Each row is a point on a landscape with many valleys, with its height.
From any point a ball rolls to the lowest of the 2 points nearest to it. It stops when none of these is lower. Distance is the straight distance between rows; heights are no part of it.
K153: [200 115 102 133 112 108  76 138 152 123 119 136 135  99 174 116 133 126
 151 133 133 120 156 123  87 137 178 144 126 180  99 154  73 153  97 156
 161 118]  (h 440)
K561: [167 167 123 147 116 115 154  81 101 124 177 198 160 141 154 129 184 131
 132 125  99 154 141 218 113 156 160 115 167  68 149 137 123 178  77 136
 107 109]  (h 426)
K422: [128 144 119 166 132 137 138 128 144 148  89 131 120 159  68 113 136 146
 145  73 112  85 139 164  98 101  93 154 108 185  71 113  75  78 170 157
  78 143]  (h 349)
K913: [ 82 152 144 100 139 144 158 124  89 109 147 119 131 225 117 121  98 158
  95  85 118 154 139 132 180 130  65 141 106  86 176 111 192 122 102 117
  90 106]  (h 747)
K394: [180 156  84  85 142  78 103 132 175  84 151 131 143  92 156 132 141  84
 157 134 131 131 112 158  99 157 148 107 131 136 181 177 122 133 149 113
 162 124]  (h 538)
K857: [122 123 133  70 146  99 171 167 109  62 106 188 135 117 146  98 149  92
 110  72 164 157 165 188 140  83 151 151 131  54 146 112 155 140 131 112
 136 147]  (h 461)
K927: [ 87 163 145 179  82 129  73  71 137 149 135 140 143 155 115 154 140 157
 137 151 121 122 107 154 119 180 134 113 170 115 140 106  82 157 104 150
  68 128]  (h 457)
K238: [153  89 147 106 159  72 115 135  96  76 134 111  84 109 157 157 114 178
 162 147 132  88 128  68 155 146 157 167 123 139 175 167 157 154  94 178
 132 137]  (h 455)
K799: [ 82 114 148 128 147 142 113 102  94  72 104 132 117 111  87  88 116 122
  80 179 152  88  93 147 134 151 141 176 122 148 121 123  72 160 107 114
 152 130]  (h 508)
K951: [154 121 155 125 101  58 118 192 189  46 116 147 135  88 173 125 115 138
 138  98 118 111 146 132 126 135 195 121  97 156 153 123 105 137 128 184
  82 132]  (h 588)
K342: [102  99 165 179 159 125 152 122 137 140  99  91  98  72 100 171 137 147
 144 136 128  85  91  94 139 110 138 122 128 122 129 107  88 123 171 161
  81 136]  (h 499)
K30: [ 60 151 136 143  96 119  72 167 218 202  77 126 133 108 116 130 118 100
 151 106 181 137 134 132 139 116 116  92 123 130 149  95  95 111 178 120
  86 144]  (h 503)
K352: [106 140 111 181 112  86  82 139 168  86  86 151 161 177 126  94  96 162
 100 116 127 208 147 133 101 140 128 124 132 123 127 155 114 101 173 172
  82 116]  (h 425)
K372: [151 143 121  66 164 139 188 119 115 109 153  78 117 117 125 126 152 107
 135 136 107 110  99 133 148 130 123 134 104 145 189 148 166 158  82  72
 158 111]  (h 761)
K633: [168 110 117 171 142 129 174 117 124  95 154  75 109 138 101 139  96 167
 110 142  77 152 136  67 110 122 105 124 107 182 130 142 127  70 125 127
 109 143]  (h 696)
K800: [150  85 138 169 104 148 123 119  78  88 168 139 127 133 142 126 108 167
  78 194  98 159 133  98 122 178 150 131 125 130  88 154 149 130  97 152
 149 113]  (h 489)
K392: [118 124 114  91 157 145 141  87  94  97 109 143 162 143 142 135 135 150
 119 127 145 129 114 172 168 186 121 153 122  98 133 113 150 174 111 117
 119  71]  (h 700)
K807: [ 88 133 148 118 115 135  61 103  96 134  91 172 129 136 125  92 143 129
 119 162 165  92 112 169 131 155 152 165 149 101 110 118  87 206  93 141
 158 109]  (h 519)
K117: [193 104  66  93 102 122 139 129  99  91 163 158 152 132 171 161 132 158
 145  86 137 136 180 153 142 154 143 148 100 147 117 135 188 121  86 161
  96 159]  (h 338)
K60: [176 143 130 120 134 116 190 144 129 117 184  88 113 141 124 149 113 132
 138 117  67 151 141  80 118 110  99  99 117 133 158 140 180  80 128 110
 129 143]  (h 680)
K495: [120 136 112 123 121  99 122 148 120 123 137 206 136 154 173 148 148 104
 154  56 154 111 136 164 152  85 150 124 149  80 170 170 197 126 179 190
  74 171]  (h 414)
K514: [131 118 171 129 127 116 125 164  95 127 113 130 101 163 111  93 118 170
 135 123  87  62 152 105  99 113 101 160 116 155  63  99  98 123 137 187
 147 122]  (h 393)
K941: [136 118 122 127 150 156 156 145 146 136 127  85 145  94 140 109 112  93
  90 192 111 164  91 108 128 157 132  81 101 129 112 139 144 127 166  71
 201  61]  (h 399)
K445: [133  97  64 118 143 161  93 114  99 156  75 117 144 153 125 141 104 134
 132 109 173 166 144 108 124 130  86 159 141 121  55 152 165 106 177 130
 168 131]  (h 264)
K809: [130 164 156 132 118 138 133 138 177 132 143  90 138  96 118 111 114 109
 114 174 115 105 136 112 109 162 127 105 107 198 122  75  51 126  77  59
 156 130]  (h 342)
K664: [ 79 136 114  84 123 107  96 110 118 103 111 173 147 129 128 161 115 121
 144  89 180 110 139 160 156 144 103 143 161  72 137  98 148 132 153 132
  94 175]  (h 352)
K742: [108 192 138 136  80 109  85 113 182 154 139 152 158 152 113 127 138 129
 154 124 108 126 148 161  86 169 109 104 157 132 116  81  69 120 128 120
 106 140]  (h 439)
K818: [181 156 131 124 137 129 154 115  99 126 197 118 147 174 128 105 147 140
 138 154  65 131 162 128  71 138  95 130 138 139 127 138 123 124  65 114
 191 120]  (h 454)
K110: [158 102 133 144 137 154 125  97 108 121 118 107 143  87 168 121 151 163
 142 191 138 128 154 104 120 189 166 156 127 160  75 100  70 172  61 108
 166  98]  (h 436)
K965: [ 78  87 161 157 118 154 120 106 127 168 130 143 109  41 139 191 147 100
 145 148 172 117 108  99 147 122 152 115 181  60 122  80 106 130 129 123
 118 157]  (h 603)
K770: [134 127 127 144 107 119 136  92  76  87 184 146 100 139 105 129 142 130
 100 143 108  97 110 148 134 136 156 151 128 171 196 162 131 149  41 137
  90 176]  (h 509)
K287: [126 141 104 134 185 166 190  62 123 134 132  87 154 131 101 147 147 142
 138 126 118 161 120 138 131 144  78 140 144 106 109 112 121 105 131  83
 126 105]  (h 645)
K433: [163 186 101 116  97 143 142 109 143 116 189 153 180 127 138 110 161  89
 117 150  87 115 136 205  95 192 140 104 128 143 121 112  93 149  57  78
 150 106]  (h 305)
K781: [105 166 163 135 114  98  99 159 151 139 132 118  94 172  85  77  94 136
 120 116 106 104 137 109 104  70 102 127 112 175 170 133 104 113 135 151
 115 157]  (h 480)
K132: [152 131 116 131 106 142  89 131 177 139 112 106 141  83 157 124 142 114
 145 168 141 104 134 108  98 192 156 116 105 192  78  91  47 139  91  96
 162  98]  (h 390)
K972: [120 103 121 164  84 179  88  80 110 181 139 137 114  88 133 187 149 133
 157 141 147  80 125 113 130 180 136 140 150 131  67  80  84 133  92 140
 104 137]  (h 490)
K779: [148 170  73  72 147  97 104 119 172 140 136  99 126 115 147 154 137  99
 184 106 153 123  92 127 138 133 130 101 128 139 215 170 158 141 148 102
 128 137]  (h 569)
K402: [164 148 131 142  99 115 157 122 122 148 146 190 164 153 175 145 190 157
 166  75 102 133 163 192 130 131 172 109 144 106 123 107 133 161  90 175
  60 108]  (h 442)
K602: [158  82 121 127 175  90 155 126 101  78  96 125  98  86 140 160 157 155
 170  95 146  83 135 113 140 109 173 188 121 141 153 149 120 145 108 174
  97 164]  (h 422)
K810: [133 112 140 154 144 165 196 146 122 189  91 147 117 145 123 124 181 111
 155  58 110 138 117 168 131  34 140 129 130 114  87 139 149 110 185 139
  96 104]  (h 562)
K6: [126 120 135  97 120 160 146 137  74 157 149 135 126 183 124 106 127 125
 108 124 122 152 148 126 138  91  95 133 137 102 101 132 193 129 113 119
 173 125]  (h 187)
K688: [143 125 147 146 166 121 179 128 147  73 147  95  98  79 100 121 105  81
 103 161 116 165 107  84 109  81 131 120 139 122 145 165 112  86 168  66
 171 167]  (h 313)
K853: [148 128 123 137 144 118 140 120  76  52 167 192 136 132 133  85 133 103
  70 168 126 172 144 172 105 127 142 150 162  55 125 174 134 134 117 126
 180 130]  (h 644)
K583: [122 157 160  96 104 115 111 147 151 126 143  91 138 134 126 119 108 163
 140 137 115 100 167  93 114 156  98 122 112 167 118  56  91 131  75 109
 144 137]  (h 308)
K709: [103 145 158 147 157 138 173 143 168 134 103 107 124 105  73  80 123  97
 116 149 100 129 106 145 109 126  90 114 119 123 103 109  70  97 190  77
 158  92]  (h 232)
K896: [ 84 139 150 132 147 134 126 150 189 166  51  63 130 104  80  94 110 134
 132 143 153 139 137 123 124 125  91 119  93 143  97  82  68 110 181  79
 141  91]  (h 267)
K276: [ 77 102 150  96 168 139 173 119  81 107 107 149 105 122 103 128 133 107
 120 110 160 152 111 139 158  71 109 164 169  29 123 127 173 123 159  97
 149 153]  (h 584)
K26: [174 154 107  83 160  87 140 131 145  78 124 154 152  97 148  96 153  99
 141 130 149 150 154 174  89 136 153 146 140 112 145 143  84 155 119  98
 191 123]  (h 502)
K293: [122 119 182  96 117 130 140 174 120 180 117 138 109 138 176 115 162 140
 171  89 147  95 159 109 162  74 159 136 124 129 138  98 157 172  97 170
 135 123]  (h 537)
K317: [142 154 120 136 124 122 131 104 111 202 174 120 117 189 147 160 153 152
 188  99 105 106 125 114 144  99 106 107 144 136 175 163 187 131 128 178
  96 141]  (h 403)
K269: [129 113 101 110 126 176 191 121  83  99 141 121 145 175 127 131 113 148
  82  85 107 155 131 147 178 139 100 136  78 131 132 122 213 107 112 109
  78  96]  (h 738)
K576: [121 136 110 170 145 133 139 141 167 179  66  50 111 108  72 120  93 156
 137 131 134 111 116  91 122 113  92 114  80 175  90 117  86  86 199 118
 104 108]  (h 293)
K811: [ 75 153 150 100 177 129 110 100  98 146 116  81  98 159  83  92 133 126
 117 167 150 112  86 122 142  94 107 157 133 105 178 154 127 172  88  97
 177 115]  (h 740)
K407: [110 137 102  46 129  95  71 139 130 124 119 125 127 128 163 156  99 127
 163 112 194 117 145  92 154 139 105 140 147  91 158 121 173 142 127 124
 166 175]  (h 328)
K385: [179 130 121 107 131 104  89 150 121 111 131 163 145 126 166  87 152 127
 135 153 125 124 142 159  87 133 154 136 129 115  97 164 115 169 122 154
 195  88]  (h 472)
K521: [127 100 136  84 105 166 111 127  91 231 139 120 116 136 185 144 163 129
 172 126 155 100 130 104 174 116 141 127 124 129 137 114 184 184  72 134
 154 105]  (h 550)
K248: [190  71  89 117 129 127 151 132  98  98 138 148 108  85 153 181 147 125
 163  96 131  97 143 116 128 127 152 152 122 153  92 150 151 100 135 164
 119 170]  (h 383)
K692: [137 120 129 157 105 172 156 148 137 216 124 156 134 150 149 152 153 111
 147  87 104 125 113 158 157  90 135  79 125 140  92 127 176 104 179 154
  78 100]  (h 574)
K991: [177 127  77 130 138 128 115  93 102 176 169 112 134 160 150 173 151 152
 190 133 100 119 113 109 110 158 101 117 139 143 124 172 169 120 134 160
 142 117]  (h 379)
K52: [ 98 120 151  85 154 140 149 105  81  84 152 118 150 119 135 130 113 137
  99 184 123 116 102 135 168 204 114 135 118  90 150 104 156 178  84  82
 167  78]  (h 690)
K485: [106 129 104 132 115 175 142  89 123 192 124 116 158 138 126 169 149 147
 141  99 160 154 140 143 164 121 117 117 135 148 119  85 156 121  85 104
  83 140]  (h 627)
K80: [129 111 140 142 135  66 157 162 143  40 106 168 141 116 165 126 148 147
 117  98 131 142 135 156 134 120 206 136 103 105 172 136 123 149 114 172
  56 123]  (h 561)
K147: [ 69 107 190 119 141 133 145 103  97 143 130 171 118  90 108 160 156 106
 133 123 161 115 120 150 154  83 126 139 189  31 124  75 123 142 127 120
 120 174]  (h 594)
K762: [196 117  78 119 118  97  82 147 165  55 125 121 158 134 152  86  75 138
  84 145 135 199 174 126 101 125 152 144  91 186 115 166 115 125 102 116
 166 116]  (h 289)
K303: [121 114  98 121 106  86  80 139 118  75 110 200 129 104 152 164 131 110
 138  82 172  93 126 150 143 151 171 153 150  89 142 145 138 135 152 181
  84 190]  (h 381)
K305: [111 113 117 173 136 119  95 138 135 119  38 154 165 161 127  72 120 159
  97 120 160 211 175 147 102 114 139 151 140 112  79 134 100 141 143 153
 136  92]  (h 391)
K518: [ 98 153 162 139 142 100 129 143 161 150 109  80 108 136  93  99 129 143
 135 111 150 153 147  96 116  34 127 134 132 150 179 118  99 122  91 119
 111 178]  (h 496)
K881: [145 123  97 126 121 157 170 133 161 181 134  85 137 107 151 181 134 136
 155 113 133 144 114  98 168 138 137  81 102 178 150 113 174 112 125 104
  80 113]  (h 611)
K550: [121 111  97 153 109 128 119 103  80  74 170 192 129 124 118 129 129  85
  64 153 139 174 106 167 126 118 154 127 161  80 153 181 170 122 123 127
 126 166]  (h 623)
K413: [143 105  96 126 123 153 133 134 118 142 121 152 125 106 154 138 159  99
 124  97 144 101  88 169 159 111 186 122 103 168 152 172 162 154 138 161
  90 119]  (h 487)
K804: [118 144 115 133 131 157 154 105 133 186 164 146 122  99  90 168 136  73
 147 132 100  91  82 159 127 136  78 105 164 100  84 113 129  70 194  97
 139 140]  (h 228)
K426: [117 132 116 140 149 173 165  86 133 193 104  65 141 145  91 143 145 172
 147 116 135 143 145 124 138 110  88 144 117 164  86  81 107 112  98  99
 108 113]  (h 635)
K776: [133 113 161 144 155 137 210 156 113 110 122 114  79 100  91 111 123  93
 106 121  87 116  76 118 127  75 133 119 118 107 135 158 143  91 201 114
 132 133]  (h 238)
K146: [152 120  69 138 102 133  66  89  96 160 137 140 154 174 166 168 124 175
 159 135 140 130 131 115 138 192 126 129 131 144 113 162 169 153 116 185
 107 109]  (h 345)
K354: [ 67 104 143  88 165 134 134 145 118 104  65  99 118 120 132 136 102 140
 121 112 189 148 117 105 194 106 121 148 118  75 131 120 184 145 171 106
 121 131]  (h 572)
K984: [127 128  81 141 139 114  88  89 109 143 113 111 125 156 103 168 119 181
 171  89 158 120 166 105 121 121  89 177 148 144 118 128 127 108 119 175
  94 190]  (h 552)
K482: [137 110 135 102 174 108 148 109  59  37 152 146  96 143 118 124 125 140
 114 150 128 130 132 121 134 145 114 175 144  74 150 164 155 128 102 134
 162 137]  (h 664)
K869: [ 87 131 123 169 109 138  50 104 153 184 101 160 140 110 127 130 137  99
 135 160 157 149 109 140 104 144 128 108 182  80 101 130  80 135 173 136
 153 118]  (h 282)
K813: [117 149 143 146 135 144 201 149 153 138 140 135 126 126  81 126 120  75
 109 106  82 153 106 150 119 101  91  90 135  96 118 123 138  60 208  90
 128 121]  (h 183)
K401: [161 145 137 129  83 155 131 119 116 117 224 140 158 113 156 116 154 102
  90 191  76 126 124 157 119 181 166  91 121 132 152 137 140 167  46  99
 160 116]  (h 357)
K18: [128 135 131 156 147 143 170 128 105  34 131 139 115 177  93  84 107 144
  55 114  89 148 126 147 109 135  98 158 103 134 140 141  98  89 122 123
 108 105]  (h 512)
K36: [ 79 148 179 129  97 158 106 116 113 186 164 132 131 134 108 116 124 101
 106 194 107 107  91 123 125 140 114 100 154 110 128  97 112 157  95  91
 180 117]  (h 727)
K765: [ 64 156 163 149  88 139 124 152 164 221 126 130 119 141  93 136 120 110
 140  95 131  94 127 132 149  85  92  83 127 131 128  76 121  89 168 132
  75 153]  (h 513)
K424: [139 139 116 150 150 111 154 132 142  93 120  88 115 148 105 131  96 158
 120 134  78 112  87 100 130 159 100 102  89 163 157 150 133  98 186 150
  88  86]  (h 716)
K527: [105 117 174 111 146 130 152 109  58 105 195 124 105 139 109 135 114 124
 104 194  86  98  97 109 149 168  98 139 134  82 157 144 174 146  86 108
 177 120]  (h 679)
K768: [146 105 117 162 109 134  89 105  68 129 162 114 111 185 112 120 107 181
 106 170  90 107 121  92 109 158 121 149 110 190 108 167 143 132  81 168
 132 129]  (h 521)
K106: [ 93 129 145 146  66 143  76 144 154 160 116 139 115 111 130 137 111 115
 110 142 128  74  85 127 147 171 149  98 113 169 114 104 105 140 143 142
  95 112]  (h 539)
K989: [187 122  99 105 107 116  96 171 173 110 162  86 147 113 162 120  79 113
  91 166 104 159 140  94 113 141 142  85  76 187 129 147 149 110 117  91
 184 104]  (h 372)
K289: [146 115 103 139 117 147  91 122 145 153 136 130 146  98 153 138 120  99
 120 187 140 161 113 104  96 163 132  92 153 115  90 144 114 116 158 107
 195 101]  (h 335)
K626: [ 86 165 150 165  56 165  89 108 167 196 141 163 137 122  90 147 137  95
 129 137 123 104 127 168 109 161 115 106 172 127  60  60  60 100 129 105
 104 141]  (h 453)
K152: [ 91  95 171 114 181 141 168 128 109 101  84  75 106  76 112 137 114 140
 116 165 154 136 105  77 162 114 131 145 128  85 116 106 132 138 155  93
 164 118]  (h 557)
K867: [150 125 101 131 164 128 151 108 104 116 109 137 118 160 122 112 150 141
 136  98 125 144 115 151 128  98 136 157 127 144 140 177 144 136 132 150
 113 119]  (h 458)
K472: [ 89 129 123 176 128 144  95  91 150 205 131 122 115 100  85 174 122  98
 140 151 139 127  86 130 116 121  90  95 174  81 105 125 104  86 208 126
 123 140]  (h 254)
K998: [ 76 198 136 106 104  85  64 119 157 142 144 117 151 189 108 127 100 151
 155 125 131 123 146 124 110 158  58 114 152 103 159  99 115 122 140 131
 117 145]  (h 424)
K111: [ 82 114 151 109 102 158  88 144 112 197 132 122 102 109 110 130 107  98
 117 157 159  98 122  84 130 105  96 119 144 110 104  87 122 121 124 111
 176 168]  (h 721)
K634: [116 131 155 164  95 143 147 149 115  66 155 169 131 152 101  91 107 127
  47 150  68 133 109 161 109 156 130 106 110 120 116 139 116 100 148 151
 110 104]  (h 542)
K505: [166 115 150 170  73  94  97 154 161  45 151 148 121  90 145 126 101 120
  91 158  95 121 128 123  97 165 193 112 113 168 119 148  84 119 130 162
 107 143]  (h 621)
K574: [133 127 156  79 136 103 103 175 112 123 118 114  94 146 144 107 105 142
 147 130 118  47 114  94 134 139 116 141  92 143 122 133 145 149 161 164
 169 106]  (h 386)
K750: [129 115 130 140 153  98 115 144 155 140  70 121 124 101 128 114 146 133
 151  94 181 150 181 106 104  49 157 169 156 132 131 113  75 137 100 132
 137 182]  (h 514)
K364: [115 137 141 147 168 127 148 135 156 189  59 115 114 130 112 107 167 120
 184  79 127 113 102 156 123  63 126 138 127 124 119 150 103 136 199 142
 109  97]  (h 553)
K449: [136 113 120 119 163 134 123 102 146 143  89  91 151  81 162 164 140 163
 175 154 163 154 141  93 130 176 135 127 146 110 109  93  97 153 127 120
 148  94]  (h 437)
K879: [193  81  91 176 112 125  93  93 103 109 159 126 140 114 167 140 115 172
 123 185 132 195 171  76 103 168 159 148 150 151  97 172 126 127  72 141
 153 149]  (h 446)
K437: [172 181  74 125 103 127 109 102 154 159 152 144 181 163 145 110 158 121
 137 120 121 166 145 182  90 154 137  98 134 164 144 135 113 149  73 110
 134 103]  (h 353)
K34: [ 84 167 111  90 125 116  75 127 137 137 102 110 155 207 117  87  98 159
 115 112 161 142 139 133 139 138  82 139 113 136 156 117 141 150 120 120
 132 116]  (h 409)
K851: [139 123 149 178 158 122 146 130 129 120  94 121 123 149  85  86 131 168
 133 115  97 140 166 118  70  87 106 164 144 145  69 119  62  92 159 162
 135 120]  (h 373)
K680: [111 157 162 104 160 130 181 154 131 171 108  98  87 162 123 127 110 143
 176  77 117  81 104  95 174  74  86 125 104  90 141 134 176 120 232 148
  96 130]  (h 526)
K885: [ 76 149 158 130 131 145 132 110 121 208 134 112 107 152 112 157 116 133
 155 108 130  66  94 121 182 105  79 105 127 111 149 102 168 124 187 143
  80 130]  (h 520)
K839: [124 148 137  61 106 124 112 172 154 177 123 139 125 107 157 123 147  86
 165  86 161  90 148 139 135 102 139 115 129 137 139  82 129 149 114 117
 150 145]  (h 524)
K696: [114 166 104 111 115 108  77 121 158 151  92 141 170 159 148  95 146 142
 142 108 163 145 140 164 131 141 144 120 127 146 166 125 108 184  98 130
 111 106]  (h 388)
K431: [112 150 121  85 172 126 132  87 137 143 122  73 126 107 122 118 155 118
 146 165 154 119  86 129 142 136 135 130 133 137 202 143 116 188  78  74
 160 108]  (h 749)
K326: [107 118 153 137 127  93 113 161 124 136 145 121  88 147 135 141  96 136
 141 116 139 162 147  55 137  55 121 120 158  96 168 159 198 103 137 158
 123 193]  (h 707)
K650: [145 143 129  80 134 108 157 184 180 117 108 115 124 107 135 122 128 101
 150  79 137 121 146 130 128  97 133 112 102 159 142 110 127 102 152 102
 123 141]  (h 507)
K409: [164 145 140 107 151 103 154 146 134  89 165 138 106 107 113 124 119  84
 139 143  88 109 130 119  77 124 103 122 152 104 121 140 106  85 177 110
 194 151]  (h 375)
K28: [ 81 163 187 142 110 109 130 152 176 109  99 106 148 154 115  89 102 172
 104 144 111 160 153 113 120 152 116 106 114 140 142  73  77 135 115 127
 109  85]  (h 271)
K748: [142 103  98 187 169 159 145 115 157 194  65 103 109  86 108 130 181 112
 164  96 143 127 110 137 111  68 164 145 137 169  97 149  76 130 144 134
 116 124]  (h 540)
K865: [ 94 114 136 148 149 118 141 109 104 123 132 154 103 126 106 132 148  98
 110 135 146 171  90 133 142  67 145 120 180  63 181 177 163 129 144 124
 122 165]  (h 600)
K556: [182 104 105 112 135 103 122 157 120  59 138 113 122 170 130  78  72 153
  84 126 112 188 174 103 106  94 118 167  90 158 106 172 157  94 122 136
 169 123]  (h 213)
K39: [ 98 113 157 142 117 120 147 154 126  70  78 169 163 152 136  74 122 161
  69 111 146 193 168 161 135 126 158 143 120  96 108  93 107 146 103 132
 106 100]  (h 359)
K604: [143 159  98 148 170 138 212  92 150 105 160  86 136 137 106 166 144 132
 136 100  85 191 121 122 116 125  89 111 134 109 183 147 142  76 141  86
  87 128]  (h 662)
K114: [145 133 109 120 181 133 196 114  95  72 103 117 108 199 112  94 133 158
 119  70 104 161 127 149 120 106  81 182 117  88 130 168 126  94 153 130
 110  91]  (h 481)
K197: [137 125 166 162  77 160 136 105 125 147 141 144 140 117 139 180 151 163
 153 133  92  90 137 140 135 202 136 112 143 127  48  53  93 128 119 148
  78 105]  (h 505)
K555: [133  81 161 130 115 160 122 131  98 154 109 102 113 104 142 139 136 172
 139 158 122  72 119  90 148 172 156 141  95 180  84  94 104 172  86 154
 134  85]  (h 465)
K380: [127 158 146  47 142  64  93 167 134  89 149 129 113 149 157 118  99 118
 163 127 136  95 124 103 129 137 102 125 125  86 181 153 174 138 164 143
 176 140]  (h 358)
K892: [107 120 129 134 109 119  60 144 130 193 122 101  93 133 121 133  82 130
 142 132 158 107 144  44 120  81  96 130 143 135 133 130 139 113 147 157
 146 179]  (h 715)
K637: [168  90 121 156  91 111  80 172 169 128 121 116  96  93 127 123  65  89
  91 132 136 156 140  69 108  64 155 109 116 196 117 154 124  83 151 122
 157 169]  (h 675)
K251: [121  97 134 194 178 127 149 116 176 163  78  93 118  44 121 169 177 116
 175 120 147 129 117  99 106  83 164 130 151 103 114 123  61 110 174 133
 107 136]  (h 518)
K833: [123 135 109 135  80 180 125  94 143 171 143 165 149  82 137 166 151  83
 132 134 159 129 140 163 133 168 140 115 168 125  70  64  90 116  84  75
 122 148]  (h 470)
K547: [100 108 155 145 161  73 128 150 164  93  68 153 142 100 149 132 147 151
 161  95 158 144 151 119 122  99 164 143 154  77 144 113  98 141 149 165
  93 142]  (h 533)
K931: [189  72 123 124 153 107 117 127 109  65 152 110 101  72 164 150 118 142
 134 177 124 117 118  86 124 158 168 142 111 154 144 179 132 140 121 148
 167 126]  (h 493)
K295: [112 136 149 145 118 106  96  99 122 132 152 134 105 112 126 150 150 132
 145 158 133 111 104 109 128 133 156 118 162 133 190 141 113 162  84 149
 103 163]  (h 479)
K961: [182 152 120  96 150 124 152 146 134  89 214 108 142 122 126 115 118  75
 122 164  56 104 131 126  77 156  94 102 109 130 129 145 130 105 118  72
 216 122]  (h 417)
K480: [152 138 123  89 107 144 123 195 183 159 141 104 145  91 161 116 115  81
 113 163 111 110 109 129 125 172 143  63  75 174 104 105 129 123 136  74
 177  71]  (h 432)
K540: [ 93 153 126 105 121  88 122 181 215 123  72 102 126 109  96 122  92 110
 141  79 163 136 152 117 133 109 101 117  90 158 143  94 102  75 181  93
  85 171]  (h 486)
K552: [180 109  95  98 119 178 176 129  67 177 187 127 137 168 147 127 167 125
 128 111  90 141 142 162 140 108 120 132 104 134 112 162 213 131  91 130
 150 105]  (h 229)
K751: [153 151 132 124 132 100 165 123 137 155 153 139 142 149 164 160 177 163
 195  76 118 123 148 133 139 112 155 120 130 143 184 116 150 143  86 169
  59 136]  (h 423)
K78: [133 120  75 103 139 149 129 116 151 184 112  63 106 109 143 170 123 115
 162 105 175 138  99  77 172 101 130 115 113 159 175 160 184 133 138  92
 111 147]  (h 593)
K100: [149  86 119 118  94 127 108 159 119 123 163 134 105 113 136 142  89  96
  92 135 143 162 145  82 127  76 142 116 131 143 139 155 183  91 119 119
 155 191]  (h 693)
K130: [148 129 100 124 142 192 199 114 117 127 155 118 157 141 119 132 141 108
  84 116  75 143  99 185 152 162 112 106  88 141 113 137 176 122 127  93
 118  47]  (h 726)
K560: [216 106  88 111 101 139 154 146 118 113 194 130 139 128 157 133 140 137
 106 120  93 164 171 138 123 108 153 119  90 175 130 159 180 114  75 132
 130 141]  (h 288)
K934: [ 95 109 137 104 149 109 152 158 109  96  98 185 132 152 163 115 148 114
 120  68 169 139 139 168 179  71 164 144 123  66 163 154 194 155 153 152
  89 137]  (h 438)
K511: [147 132 116 120 174 161 184  77 101  95 151 154 170 130 136 138 154 117
 119 141  90 136  91 199 136 191 117 128 137  73 120 140 142 154 141 106
 140  40]  (h 712)
K362: [ 93 147 111 148 130 133 117 126 158 138  76 112 112 133  72 136 117 134
 136  87 146  50 109 156 150 151 105 139  79 205 117 106  81 107 162 144
  40 124]  (h 326)
K936: [152 152 149 146  55 132 140 125 106  97 195 180 160 146 155 125 144 142
  88 146  82 157 171 173 116 167 163  99 140  91 116 108 141 148  58 138
 104 133]  (h 400)
K670: [ 99 132 160 128  92 139 133 176 136 115 132 147 116 125 115 101  93  98
  72 138 105 104 101 133 143 134 130  89  91 155 132 119 141 116 160 131
 124 117]  (h 556)
K643: [108  88 171 171 151 159 137  97  87 141 104 105  93  86 107 144 145 154
 132 172 115  57  85 106 142 151 134 157 127 146  89 109  81 152 142 158
 129 103]  (h 483)
K453: [126 117 132 114  73 146  99 162 149 145 139 146 119  84 178 146 136  98
 111 126 144  93  96 131 172 153 199  84  99 166 158 131 154 161 115 147
  96 115]  (h 515)
K947: [158 115 104  80 144 147 153 139  76  83 151 120 142 175 125  94 104 140
  89 133 113 167 172 118 109 125  78 163 116 110  80 133 166 102 101  93
 204 126]  (h 139)
K572: [154 111 109 180 151 127 107  88 143 106 125 110 148  88 144 154 124 139
 135 187 145 185 144  81  99 163 137 133 164 119 104 138  96 115 140 122
 154 140]  (h 394)
K763: [106 110  98 119 130 189 144 110  93 194 112 116 124 150  92 130 111 112
 107 124 139 146  98 126 152  87  84 130 132 124  77 131 182 100 167  92
 152 134]  (h 222)
K585: [ 95 154 137 167 102  80  93 148 170  94 115 152 128 149  96 121  91 129
 110 107 120 137 132 125 104 125 115 112 131 141 158 136 103  83 175 161
  62 170]  (h 456)
K952: [156 120  99 141 100 110  64 115 110 151 129 103 123 177 135 127 106 186
 153 120 134 108 166  88 111 121 118 172 122 207 119 140 130 135  54 175
 114 170]  (h 541)
K232: [ 75 150 169 146 151 109 166 129 145  79 103 124 141 159 111  90 127 150
  91 123 138 187 135 138 142 117 125 128 124  85 192 100 105 137 102 108
  93  96]  (h 317)
K214: [100 120 167 135 179 136 165 106 105  47 130  86 105 100  95 102  94 140
  83 193 118 118 112  84 127 152 109 155 116 123 126 110  91 122 128  91
 160 128]  (h 534)
K113: [154 108 134 162  88  77  50 185 183  91 118 149 115  97 145 109  80  99
 102 141 124 140 125 107  99 117 172 115 119 168 136 180 107 112 178 173
 141 143]  (h 652)
K270: [130 103  53 124  95 171  70  91  90 168 106 167 151 166 134 171 121 138
 132 102 163 112 135 150 138 172 102 150 140 143  54 129 163 123 136 155
 109 138]  (h 309)
K134: [124 100 138 115  96 121 120 173 119  98 109 208 140  97 150 106 143  76
  97 102 159 145 164 174 118  90 170 128 152  85  96 122 126 127 139 137
 153 167]  (h 485)
K761: [ 92 129 129  81  93 113  76 143 102  97  92 203 142 119 147  90 125  92
  92 119 182 103 135 194 141 140 168 155 135  97 123 111 119 192 102 131
 142 147]  (h 506)
K910: [ 87 157 167 141 160 146 151  88 108 162 167 104 111 139  70  97 137 100
 106 179  79  83  57 141 121 123  97 128 143 126 159 133 100 150 116  99
 158 112]  (h 733)

For each start below, name the point where the ball stops.
K951: K28
K910: K28
K402: K947
K269: K276
K807: K407
K633: K28
K810: K28

Call two points neighbours if one is among the 2 nearest of the other. Go from one point of each pair to the other, from neighbour to neighbour, staying as low as possible. Name the highest point that can't be avoided.
K433, K540: K364
K28, K813: K449
K433, K813: K402
K407, K799: K807
K947, K813: K480
